Each row is a point on a tangle of strands that fork, close into loops and nearly touch. The rows are in no order.
Two points are linked if the straight distance between their rows is under 90.8.
J932: [-11 -15  15  17   7 -26 -11  74  -4  30 -14  23  18  34  15 -26  31  34
  -5  18  26 -21   0   5  18  -4 -35   4  22  -5  20 -18  19  21]
J305: [ -9  -5  32   4 -22   6  -3  12  30  -2 -43  23  41 -10 -13  23 -34  -7
  35 -39 -10  19 -20 -16 -25   4 -33   3   4   2  -6  17   1 -24]
J218: [ 14 -30  -2   9 -15  46   2  18   1 -22  -1 -31 -10  -4  23  26 -10  -6
  -7  17 -43 -21  17  27  -3  14  27 -13 -18   1   0 -11  -7  12]
J432: [ 21  -3   2 -12   6   9  -6 -10  38 -16  24   4  26  17 -26 -11 -29  21
  28  -9   3  12  17  -6 -25 -33  -5  13  12  -3  24  12  39 -11]
J497: [  4 -15 -19  26  32   2   6   7  -1  56  16 -18   4 -13  29 -56  -5 -13
  -5  13   5 -30  16   7  41 -46  23   5   0  -7 -13  -3  -5   3]
J6: [  8 -23  -5  39  10  -8  13  36 -30  38  25  29 -11   7  52 -26  27  -4
  -4  17  11 -17  -1  20  33  27   1 -19  10   1 -29 -24  -9   0]
J356: [  3  -1 -40  31  23  14  20   0   6   7 -13 -31  18  18   0 -12   9   3
   3  -8 -13 -17   9  15  -7 -22  -1  -6  22  14  -5  -8  -2  11]
J538: [ 14  -9  -8 -20 -15  27  -2 -13  41 -20  28   7  23   1 -23  27 -41  15
  26 -21   1  17  23  20 -48 -20   2   2  -4 -21  -3  15  31  -7]
J530: [-10  -3  11 -33  13 -34 -30  18 -14 -10  -4  26 -28 -18  12  10  -8   3
 -19  -3  43 -16 -33  29 -15  27 -21  33 -14   3 -25  13  -8   0]
J164: [ 13  27   9   3  17 -26  16 -11 -14 -16  24  33 -14  19  60 -13  18 -18
 -11  31  -1  -3 -17   5  13  16  40 -20 -20 -21  16  22  19  -9]
J316: [-15  -5  -7   1 -14  11  24 -25  -4  -2 -12 -20 -24 -20  21  23  10 -37
 -12  -4  -6  -3 -26  -2  11  36  10 -10  -8 -10  -9   9 -25   1]
J633: [  7  28  -2  -2   0  -1  12   2   3 -21 -30 -23   0   5 -16  -2  19 -12
  -6  -6  -1  18 -16 -14 -11   3  -1   5  10  15  16   1 -10  -6]
J159: [-21  22 -17  -7  -5 -20  15 -28  -4 -17 -16 -12 -30 -32  11  27  12 -25
  -8 -22  16   3 -33  -5  -3  35 -10  12 -21   3 -25  18 -44  -6]
J556: [ 15 -10  15 -29 -41  49   7  -5  27 -18  15 -24 -13 -19 -15  20 -16 -32
   2  17 -22  21  15 -17   1  -7  54 -11 -24 -13  16   3  22   7]
J959: [-38 -26   5 -18  -4  -5 -34 -11  -8  -4  -1 -23 -25 -30 -14  49 -17  12
 -18 -23  -7 -33  11  19  -6  12 -48  21 -20  20 -20  -3 -36  15]
J83: [-37   3 -10  22 -11 -10  12 -20 -29  -9   4   1 -18   9  21  22  35   0
  -2  21 -14  -5  -2  -1  28  40   4 -29   2 -12 -13 -21 -32  29]
J697: [ 29  10  10  23   6  -7  31  12  17   5   1  13  10  11   1 -47   7 -25
  12   9   6  38   2 -41  39 -13  32 -33  37   0  25 -15  16  -2]
J535: [ 16  32  10  -3  33 -45  -4  25   0   1 -34  35  25  30   6 -21   5  11
 -18 -23  14  -1 -13  -9   8 -25   2  16   1   9  22  40  19 -42]
J971: [-18 -13  11 -15 -13  -5 -23  -7  -8  -4  -6   1   1  -3   3  11   5   9
  -5  15  -3  -1  -8   5   9  -1   1  -8   1  -8  11  -8  -7  13]
J544: [ 14 -19 -15  19 -12  29  -8  38   3  16 -24 -44 -15   6   9 -25  20   5
   1  42  -4 -17  12  -2  11  -4  12  16  -2  10   3 -20  11  22]
J174: [ -4  -6 -26 -30 -23  24  11  -7  47  -1 -21  -8  -4   1 -10  25  12   2
  32  28  12   4   8  -8 -18  -3  24   0  -6 -17  11   4  21  23]
J334: [ -5  18   0 -26 -28   3  -2  -1  12 -30  -8  -4  -6 -39 -50  55 -32   1
 -17  -4 -14   7  14 -33 -37  17 -54  25 -14  13 -30  15  -4  13]
J19: [ 46   4 -14   8  15  -6   4   9   2 -12  25  -9 -16   5  14 -33 -17  -6
  -2   3  11   1  12  18 -37   0  20  -2   4  16   7   2  10 -19]
J929: [ -1 -20   2  12  29  -5  11  22   7  60 -15  -1  23   4  28 -49   9   4
  -1  -2  11 -24  -3   2  45 -50  -3   1  13  -6   2   6   9   2]
J302: [-24 -24  25  -7   2   3 -23 -29 -25   0  45   8  -8 -12  24  15  -3   7
 -14  13  -5 -15   0  27  20  -1  12 -30 -15 -10  13  -2 -13  17]
J273: [ 17  32 -13 -11  27 -25  20  33  32 -41 -27  -5  12  32  -4  -3  32  19
  15  17  34  17 -14 -14 -12  10  -7  17  25  14  24   6  21  -8]
J841: [-37  -1  -9  10  20   3 -20  -4 -14   2 -11 -31  -8  12  -2  20  35  28
 -20   3 -12 -37  20  35  16 -20 -13  -1  -3  10  19 -13 -36  22]
J802: [  6  50  12 -10  11   4   9 -34  -1 -36  15  14  35  16 -39  -3  -4   8
  -3 -55  -2  34 -21 -27  -4 -25   5 -17  -4 -18  18  31   8 -44]
J844: [ 43  54 -12  -9  28 -23  28  -7  -6 -32   6  -5 -11 -10 -21 -21  10 -23
 -19 -33  17  20 -32 -13 -24  13  -2   9   7  16  -5  21 -14 -37]
J813: [-27 -22  -9  19  12  19  -6  18  -7  21 -24 -49  -3  11  -7  -5  26  16
  -9  10 -22 -41  11  23  37 -35  -9   7   1   7  18 -14 -21  31]
J321: [ -2 -22  14  -4 -41  -5  -9 -19 -12  34  10   8 -24 -27   4 -18  -9 -35
  23  12 -13  33  -4 -35  16   9  28   8 -11 -13 -33 -21 -13  -5]
J575: [-13 -17 -13   1 -31   2  22 -19  13  28 -11   5 -17 -28 -13  24  -5 -20
  17   3   2  19   0 -29   7  28 -15   1  20  -3 -36  -9 -17  11]
J235: [ 18 -19 -18  13 -25  31  -4  16   3   0 -22 -43 -18  -4   5  -6   8 -16
   3  26 -34  -8  14   0  -6   6  32   5 -11  15  -9 -12  -8   5]
J101: [  2  22  -9  16  55 -14   2   7 -38  -8   3   5  12  17  18  14  25  18
 -45  -7 -11 -40   9  43   5 -12  -7 -21 -13  16  19  10 -20 -12]
J480: [  9  23 -16 -13  17 -28  18 -25 -17 -15  -1  -5 -28 -16  -6  -3   9 -14
 -18 -28  25   6 -34   6  -4  19 -28  12   9  10 -17  19 -21 -13]
J762: [-28 -42  -9   9 -31  14   3   2   2  35 -18 -18 -27 -31  -5  36   3  -9
  -4  17  -3 -17   9 -14  26  28 -26   9   1   3 -32 -20 -20  28]
J145: [-15  21  12   0   3   8  -7  -3 -25 -38 -25  -2  25   1   4  38   0   4
 -11 -31 -19 -13 -18  17 -19  15  -8  -9 -24   8  11  18 -29 -21]
J127: [ -2 -25 -12 -30 -36  52  17 -11  35   9  -2 -19  -5 -17 -11  26 -17 -23
  20  12 -10  -2  19  -4   9 -15  43  -3 -17 -23   5   2  28  23]
J142: [-15  22  13 -11 -53   7 -25  -7  -4 -10 -28 -16 -12 -23 -24  22 -19 -24
  -2 -14 -29  28   9 -48 -36   3  -6  25 -29  15 -20   4 -21 -11]
J880: [  7  20  -1 -16 -43  28  14  -4  32 -36   7   1   3 -12 -54  45 -27 -17
   5   5 -23  35  24 -41 -24   6   8  -6  -4  -3 -11   4  12  10]
J854: [ 12   9  -6  23  59  -4   3   1 -12   7  31   5   8   6   8  -3  15  24
 -36  -1  -6 -57  20  59  -1 -25  -5 -30  -3  21  17  -4   0   5]
J661: [-13 -16  24   9  -7 -15 -16  37   3  12   0  18  12  34   5 -18  22  41
   5  37  14   2  10  -6  25  -2 -24  -3  28  -3  26 -34  21  37]
J509: [  9  -1   7  15  -4  13   3  43 -12  14 -39 -22  -2  18  21 -31  23   4
 -16  24  -4  -3   1  -8  24  -1  15   5   6  10  22 -11   2   9]
J669: [  1  17  23  -5  19 -15   4 -30  11 -20   9  30  45  17 -38  -3 -11  28
  -1 -26  10   7 -12 -11  10 -23 -27 -12  38 -10  38  15  22 -11]
J612: [-15 -33   8   8 -10 -13 -55  26 -40  30   4  19 -33  -3  37 -13  14  12
  14  23   0 -21  16  16   3  20  17  13 -35   1 -36 -24 -12  -2]
J652: [-34  18  -1   7  -3 -21 -16  25 -19  11 -49  13  17  29  43  -4  43   2
  -2   4   6 -12 -18   2   8 -12  19  -2 -24 -23  12  24  -9  -9]
J460: [-41 -14   1   2 -15 -17 -12  27  -3  11 -22  28  -7   2   9  39  31  15
  16   4  25 -15 -15  12  -9  27 -47   0   0  -9 -16 -17 -15  27]
J325: [ 17  16   9 -10  50 -35 -11  14  -4 -11  -9  21  26  15  -9 -30 -15  23
 -20 -37  20 -19  -2  11 -14 -29 -17  23   4  15  23  26  27 -32]
J958: [ 17  40  10 -10  -2  28  20 -39  -1 -31  19 -15   9  -1 -59 -12  -2  -2
 -25 -58 -11  34  -6 -32  -5  -9  -8 -12   9   8  16   4  -5 -29]
J722: [ 12  34  11   7  23 -22  -2 -16 -33 -24  41  30  -9  12  52  -3   6   5
 -34  21  -8 -17   5  22   1   5  29 -32 -18  -9  21   9  11  -8]
J688: [  4 -26  16  -7 -44  -4 -35   0  -5  23  -1   4 -12 -18 -13 -20  -8 -14
  29  26 -16  26  11 -38   9  -2  14  23  -6   2 -27 -29  16  -8]
J819: [ -4  24  -9  -2  20   7  15 -33  -5 -44  26  21  35  21   5  29  -4  10
  -6 -37  -4   4 -12  22 -15  -4  14 -44 -12 -25  14  28  -2 -14]
J684: [ 25  -7 -24 -16  -5  23  14  15  49 -11 -15 -27  -1  11 -16   4   6   4
  23  22  14   6  16  -2 -27 -17  14  19  13   8  22  -6  34  17]
J457: [-48   2  -1   2  25 -23 -34 -19 -32   2   4 -13 -24   2   7  26  31  19
 -18  -8  -4 -34   2  25  19 -10  -8  -1 -25   7   9  -1 -48  12]
J912: [ 14  -4   6   3  -8 -13 -11   1  34   0  11  18  20  13 -21 -28 -21   8
  51  21  13  37  15 -27 -10 -32  13   6  18  -3  15  -5  39  -1]
J507: [  4 -22  -2   0  26  -8 -21   9   9  -1  25  32  17  13  -6   5 -14  29
  22 -16   8 -22  24  47 -34 -28 -22   1   8  13  -4  -6  15   6]
J482: [-41   5 -31  -4 -10  -5  -8 -40  10  30 -11  -7   4  12 -21   5  19  16
  15   7   4 -10  13 -11   4 -27  -8   5  14 -12 -11 -11  -7  34]
J372: [-11 -22   4  14  -5  -5 -31  36 -44  16 -14  -5 -27   2  47  -5  29   1
  -4  11  -3 -25  -5  15   7  28   9   9 -31   5 -11  -6 -17  -4]
J173: [  5  -9 -15  20  -9  -8  -4   7  15  18  16  19  22  25  -5 -35  -1   8
  46  39  10  24  19 -24  14 -23  20 -15  24  -9  -8 -40  24  14]
J368: [  2 -41   3 -25 -28  -1 -20   2  29  33   9  25  -2 -14 -14   9 -24  16
  37  16   5   7  20   2  -7  -9 -20  35   0  -6 -15 -13  35  17]
J658: [ -3 -26 -18  26 -27  14  11  -6  -5  26  13  10  10   7  -1 -18   0  -4
  42  29 -11  17  14 -17  23   5  24 -21  21 -14 -33 -46   5  26]
J247: [-17  21 -19   0 -13   1  14 -36  -1 -30  -3   0  12   7 -40  33  -2  16
   8  -4  -1  18  -6 -16 -19  12 -17 -14  23   2  -6 -13 -11  25]
J788: [ -4   0   9   0 -24   8  -4   4  27  -4 -28   7  19 -13 -33  20 -43  -1
  20 -52 -13  12   3 -16 -54  -5 -40  30  -2  22 -16  19  11 -20]
J216: [-10 -41   1  25   2  -9  -3  18 -23  43   7  13   7  -6  29 -22  11  -6
  18   6   1  -8  -4  16  30   9  -1  -6   9  -8 -30 -17  -7   4]
J51: [-44  28 -28   3  -6   8  10 -49   0  -1 -29 -23  11  13 -35  25  17  17
   4  -5  -4  -3   7 -12  -4  -9 -15  -5  14  -9  -5 -10 -23  34]
J568: [-14 -28 -11  25  17  22 -28   8  -7  34  15 -43  -1   1  -2 -26  -4  26
   0  12 -27 -41  30  15  31 -46  -2   7  -5  11  -3 -22 -16  34]
J702: [-22  -9  12 -27 -13  -4 -23   7  -1 -26 -13   4 -16 -35 -21  54 -26  11
 -12 -18   1 -14  -4   0 -20  27 -62  24 -15  18 -27   6 -20   9]
J379: [  4   3  -7 -12 -40  26  -7 -25   9 -19  32 -17 -10 -13 -35  24 -36 -10
  -7   4 -25  29  34 -22 -24   3   2   1  -8   0 -24  -6   9   6]
J579: [-23  -3  -1   0  10 -26  23   2   0  12   4  43   3  16  25  19  42   8
  -1  12  32  -6 -28  15  28  19 -15 -18  13 -32   9   1 -10  13]
J178: [-30 -36 -15  14 -25  -8  -8  32  -5  34 -17   0 -25   0  -2  23  28  17
   3  14   9 -11   2  -7   1  34 -44  15  12   5 -38 -30 -20  38]
J983: [-29  -8   4   3 -32   6 -17 -18  -2 -12   4  23  -5 -26  18  62 -38 -13
  23 -24 -17   4  15  12 -42  29 -18  -6 -41   0 -43   5 -19  -5]
J384: [-14  22   4  -5  16 -36 -10  19  -6  -1 -36  30  31  28  25   0  16   7
   2 -12  10  -9 -14   3 -14 -23  12  -3 -13 -12  15  28  13 -30]
J732: [ 19   2  11 -11   5  14  -4 -29   6  -2  12 -41 -17 -11 -34 -18 -13  12
 -39   7  -7 -10   4  -3   9 -10 -16  22  14  17  23  -2   1  11]
J467: [ 24  14   6 -24   0  29  21 -26  15  -9  15 -36 -22 -13 -19 -14   0  -9
 -38  16   3   7  -3   6  23  -8  29  -3   3  -2  50   0   4   7]
J758: [ 24   6  16   2  13   0  30 -20  20  26   7  -6   3  -9 -35 -56  -7 -21
   5 -31   0  29  -9 -37  14 -22 -13  13  43  17   5  -8  14  -8]
J799: [  5  26  -1 -25 -28  30  17 -11  35 -38  -6  -6  10 -16 -60  50 -32   8
  -2  -5 -25  17  30 -41 -43   4 -32  14  -3   5 -10  19  20  11]
J873: [-13  28   1  -7 -12  22  -6 -23 -25 -45  -7 -37  -4  -6 -15  36   2   6
 -31 -14 -29  -4  -6   3  -5  15  -1  -8 -30   2   8   9 -28  -4]
J930: [  3  -1   5 -11  -7 -15 -10  12   6  -6 -15   1   0   0  -7   5  -6   2
   6  -2   9   8 -15  -3 -11   8 -21  15  12  13   0   0   3  -1]
J909: [-17  -3  -1  21   1   6 -12  26 -29  10 -30  -3   1  24  41  -8  39  -3
   4  18 -12 -19   0   4   9   8  22  -6 -17  -9   0   4 -10  -1]
J327: [ -4 -43  19 -12   2  -6 -31   6  15  23  11  16  11  -1  -4  -2 -23  32
  15   7   4 -18  13  29 -12 -27 -29  16  13   4  -4 -17  22  14]
J187: [ -1  25 -23  23  22  -8  12   1 -24 -12 -24 -16  13  26  -2 -17  17   4
 -12 -14 -17  -1   0  -2  -6  -8  -6  -6  15  19   7   4 -20 -12]
J754: [-39  -8   2  12 -38  14  -5  -2  -3   7 -27  -2 -14 -32  24  52 -23 -17
  19  -1 -23   1  14 -23 -20  34 -10  -3 -47   6 -28   3 -32   4]
J122: [ 15   7  14 -13  -3 -13  14  -3  17  -1  -5  22  -8 -22  11   5 -11 -42
  17 -26   6  31 -39  -6 -19  13   3   5 -10 -10 -15  29  -2 -29]
J490: [  7   8 -12 -10   0  25  17 -21  14 -39  28   7  24  11  -8  37 -20   4
   8 -24   1   6   1  25 -43   1  11 -28  -2 -19   0  10   6  -4]
J673: [ 14 -18   6  -9  -2 -21 -35  17 -30   9  26  32 -22  -4  42 -23 -12  -6
  18  21   9  -2   4  20 -14  25  27  12 -29   3 -24  -9  12 -20]
J151: [-11  -3  22   7   2 -14  -2  13  21   5 -15  17  29  30 -20 -17   8  33
  18  12  12   8  -2 -16  14 -22 -22  10  39  -5  23 -18  26  22]
J896: [-42   6  -3 -10  17 -17 -29 -25 -23 -11  -9 -10 -12 -19 -11  31   7  20
 -30 -34   4 -29 -10  18  -4   2 -38   8 -18  14   1  15 -42   0]
J478: [ -1  12   9   3  21 -23  25  16  -4  20   1  18  -3  11  28 -14  39   8
 -34  32  34 -12 -22  11  46  17  -7 -16  18 -21  28   0  -5  12]
J456: [-37   0   5  -2 -54   9 -25 -10  -7  14 -35  -7 -12 -26  -7  41 -25 -19
  13  10 -26  14  29 -53 -22  12 -15   4 -35  17 -34  -3 -24  -1]
J999: [ 46  28 -10 -13  23 -10  24  -1  17 -39  23  -3  -5  -6 -29 -19 -20 -11
  -1 -29  21  32 -19 -11 -26   8 -15   9  24  19  -2  15   9 -32]
J242: [ 33  13  -4   6  17  -9  44  25  38 -27 -10   5  13  20  -5   1  13 -12
  32   8  24  33 -12 -16  -9  14  17 -18  33   7  23   3  14 -10]
J92: [  2   7  29 -13 -27   2   6   4  28   2 -29  24   5 -33 -13  17 -29 -37
  34 -29   9  42 -23 -32 -22  18 -12  13 -11  -1 -14  19  -8 -24]
J121: [-13  12   7 -27  26 -37 -40  12 -36 -23  -3  20 -11 -12   5   4 -26   3
 -22 -26  16 -13 -19  17 -32  11 -16  20 -28   7 -24  21 -11 -22]
J810: [  7   2 -10 -11  -2 -12  -3   0   1  17  -2  -5 -31  -4  28 -24  32  -9
  -3  29  28   6 -17  -8  14  17  27  15  -6 -13   1   2   0  -2]
J241: [  9  -8 -34  26  54  11  13  11   5  10  13 -13  22  23   4 -14  11  22
   3   1   0 -39  26  48  -3 -41  -5 -21  23  13  13 -13  12  20]
J885: [ -7   1 -13 -23 -19  -8  -1  -8  14  27  -4 -10 -27   3  -7 -20  39   6
   4  41  30   9 -10 -20  24  -4  19  14   1 -22  16  -9   8  19]
J417: [-17   3  13 -16  17 -49 -38  46 -28   1  -8  36 -22  13   4 -17   1  11
 -19  10  43  -4 -23   8   1  32 -31  32   7  13 -17 -11  -1   3]
J904: [ -2 -11 -22  18  -2  30  -3 -24  -7  24  11 -51  -9 -14   8 -25 -13 -33
  -4 -18 -24   3  18   9  10 -29  42   1 -20  -1 -13  13 -18  -8]
J107: [ 39   5  10   8  22  18  -6  -3  -5  -3  26 -40 -17 -13   0 -24 -24  16
 -45  10   2 -32  12  33   0  -1  -1   2   5  25  29  -3   0  -1]
J108: [-14  10  19  -1  10  -6  12 -20  12   3 -13  11  36  23 -35 -20   4  26
   3  -8   2  10  -7 -19  35 -28 -10 -11  37 -10  41  -1  21  12]
J996: [ 13  39  15 -17  45 -46 -10  13 -39 -43  24  39  -3  -4  13   0 -15   4
 -36 -10  22 -13 -28  26 -15  11  -5   1 -24   7  -3  28   1 -26]
J359: [ 29  -3  16 -14  -8   6  22   6  25  -8   1  18  -5 -12  27   1  -4 -33
  27   1   5  22 -29   2  -4  18  30  -9  -9 -16  10  17  13 -21]
J172: [ -6 -26 -17  14  -5  18 -22 -17  -3  23  26 -27   4   4 -16 -15 -18   6
  13  15 -29  -9  34   9   7 -37   3   8  -1   8 -18 -28   0  18]
J597: [ 11 -17   9  -4 -12  24  29  -2   0 -15  11  11 -26 -14  42  15   6 -39
  13  20  -8   7 -29   8  12  50  24 -14  -9 -14  -4   4  -2  -3]
J528: [ 20  25  -3   4  -2  43   7 -37  -3  -6  18 -54  -6  -8 -59 -19 -12  -4
 -42 -54 -25  17  17 -28 -10 -20   4  19   4  13  13  12  -3 -20]
J718: [  7 -19   7  -1 -39  10  26  -9  10  37  -1   7 -28 -34 -27   1 -16 -48
  24  -8 -15  42   3 -45   8  15   0  17  13   7 -39 -17  -7  -3]
J17: [ 12  11   4  -9  -6  16  -1 -22 -12 -36  25 -31  -5 -16 -12  12 -13  -8
 -36 -16 -19  11  -5   8 -12   7   3  -6 -14   2   7  17 -12 -18]
J826: [ -7 -40 -10 -25 -40   4 -22  10  13  34   3  14 -19 -17   2   4   2   6
  36  37   5   6  18 -13   0  14   7  23 -13 -21 -26 -25  22  11]
J249: [ 37  22  -2  -4  48 -42  15   6   9 -29  21  25  13   8 -16 -23 -23   9
  -2 -26  38  11  -5   0 -17   0 -20  18  24  23  10  22  29 -35]
J483: [ 11  14  22 -11   4 -17 -21  16   1 -23 -11   9  26   6 -38 -16 -44  12
   8 -49  -5  14  -4  -4 -44  -3 -26  28   8  21 -11   6  17 -32]
J31: [ 27  16 -10  -7  14  20  34 -25   9   9  18 -28 -26  -6  13 -32  16 -34
 -18  23   3   7  -1  -3  26   2  54 -17   9  -7  21  -2   4   8]
J77: [ 25  13   4  26  14  11  36   8  19 -18  -8   9  38  27 -15 -21   0  -8
  31  10  -3  32   1 -20  12  -7  28 -32  33   7  21  -7  29  -3]
J642: [  8  37   4  14  11  15  16 -31 -21 -33   9   5  49  23 -16  -7  -4  -2
 -18 -41 -24  18  -6  -4   1 -12  20 -40  -4 -10  21  15   2 -32]
J558: [-18 -15 -11  24 -24  10   9  -5 -21   6  11  10  -2  15  23   3  23  -7
  22  38  -9   2   0  -6  25  22  29 -32   8 -16 -19 -34 -11  27]
J408: [-28   8 -16 -13   1 -23 -11 -22   8  30 -15 -13  -4   8 -18 -27  32  19
  -2  22  21  -1  -3 -23  21 -22 -15  33  17 -11   8   2   4  23]
J703: [ -8  29  30  -4   9 -15  -2 -23   0 -24 -10  30  49  11 -34  -3 -13  17
   6 -47   0  22 -26 -23  -1 -11 -23  -9  10 -13  17  20   4 -36]
J779: [ 15   9 -18  -5  14   7   5  28  31 -19 -26 -23   9  27  -2  -9  15  29
  11  11  14 -12  10   5 -21 -16  -8  19  23  10  32   3  28   7]
J364: [ -8 -40 -28  34  13  12  -3  13 -15  57   8 -17  -9 -10  37 -33  13  -2
  14  14   4 -31   7  10  50 -15  12   5  -9 -11 -30 -20 -18  10]
J292: [  3 -19  15  28  22  -3   5  62  -7  49 -16  10  25  18  31 -37  18  20
 -14  11   5 -37   3  13  50 -20 -16  -7  12  -4  27  -8  13  10]
J951: [-15 -30   6   5 -16  16  -4 -13   2  -1   6  18  14 -10  26  38 -31 -13
  27 -24 -19  -5   9  22 -27   8   0 -22 -14 -12 -18   0 -11  -7]
J117: [ 14  17   4 -14  43 -44  -9   2 -20 -23  48  43  -4   1  31   0 -11   8
 -28   9  24 -14  -5  33 -11  13   9 -20 -15  -1  -1  11  14 -11]
J950: [ -3 -41   1  -2 -20  43  10  -2   7  -4   4  -6  -1 -10  27  37 -21 -19
  20   7 -28 -15  10  36 -17  17  21 -17 -21 -10 -14   2   2   5]
J261: [ 11   9  22 -20 -43  19   2  -2  26 -17  -2   4  -1  -2 -28  14 -13 -28
  31  13 -18  41   3 -38 -11 -10  36  -7 -10 -13  14  -3  15   5]
J369: [ 20  18  14   2  18 -29  18  -7  13  19  -1  17   8   3 -16 -52   9 -17
   5  -3  13  30 -17 -40  22 -13   5  -2  38  -1  11   3  13 -15]
J571: [ 14   4  31  -9   4  11  -7 -33 -18 -25  46 -10 -16 -19  12  10 -21   0
 -43   5  -6   1  -3  22   2  10  16 -15 -14 -15  17  14  -8  -5]
J53: [ 15 -53  -3   8  -9   6  22  30  14  31  -7   9  -6 -12  23  -4  -5  -9
  14   5  14  -3 -14  23  13  27 -18   6  19   0 -19 -13   4   8]
J367: [ 18  28  -4  -2  12 -18  25  -7  -7  -3   7   1 -17   7  32 -24  28 -29
 -16  15   8   7 -20   5  17  14  39 -13  -4  -5  21  17  -3 -14]
J36: [ 29  28   2 -10  40  -2  14   7   4 -23 -12  -8  28  11  -7 -10   3  29
 -36 -31   7 -26  -6  15  -2 -21 -22   6   8  21  49  23  23 -25]
J344: [ 23   1   3  -4  18 -26 -20  23 -14   4   6  22   3  13  32 -27 -16 -11
   8  -2   6  -1  10  23 -29  -4  23   7 -10  11  -7  14  16 -26]
J381: [ -2  31  -5  10  30 -10   5  -9 -37 -28 -15  -6  13  20   4  14  14  14
 -38 -31  -4 -18 -15  18  -3  -8 -10  -2 -12   8   9  22 -23 -26]
J363: [ -1  -6   9  -1 -20 -16 -25 -30 -29  11  34  18 -24 -15  28 -22  -9 -20
  11  21  -5  16  -3  -8   2  16  30   2 -18 -10 -25 -11  -8 -12]
J922: [-34   2   9  -3  -2 -22  -3  18   0  -7  -9  44  10  17  23  42  29  17
  25  12  23   1 -30  13   0  24 -17 -25   4 -28  -4  -5 -10  21]
J112: [  6   2  -6  40  26 -19  26  34 -19  40  13  12 -18  19  44 -28  42   8
 -35  30  19 -24  -2  12  41  24  -4 -20  15  -6   2 -15 -17  14]
J314: [ -5 -59 -16   9 -29  30  10  22   7  35 -14 -13 -24 -26  22  17  15 -11
  18  24   1 -17   1   5  33  30   0   8  -4 -13 -27 -11 -11  14]
J746: [  6  -4  -7  14  -3  53   6 -29   0  10  11 -69  -9 -15 -36 -28 -23 -20
 -31 -35 -29  -2  25  -4  16 -36  25   9  -3   9   7   6 -12  -6]
J61: [ -4 -38 -13   1 -34  31 -11 -17   2  14  31 -13   3 -16 -25  19 -42  -2
  15  10 -33   9  51  -4  -8 -17  -5   6 -10  -5 -38 -16  12  15]
J72: [ 54  23   9   5  20   5   6  14  -2 -14  19 -19  -4  -4  23 -18 -14   1
 -37  16   8  -9  10  26  -2   1  22 -19   5   9  37   1  15 -16]

A piece is two or more points that can be reached from each other along the links. Count, over all rows, the pieces, the separate loops (a circle has one, a figure eight two, a Y none), the forks (points with three links) and the tips (points with one).
pieces | 3
loops | 4
forks | 11
tips | 9

Name the points in between on the shortest way along the links from the first point to the second, in order.
J334, J273 | J799 > J880 > J261 > J556 > J127 > J174 > J684 > J779
J703, J216 | J669 > J108 > J151 > J661 > J932 > J292 > J929 > J497 > J364
J507, J108 | J327 > J368 > J826 > J688 > J321 > J718 > J575 > J762 > J314 > J53 > J216 > J364 > J497 > J929 > J292 > J932 > J661 > J151
J159, J732 | J480 > J844 > J999 > J249 > J325 > J535 > J384 > J652 > J909 > J372 > J612 > J673 > J344 > J19 > J72 > J107
J802, J83 | J642 > J819 > J490 > J538 > J432 > J912 > J173 > J658 > J558
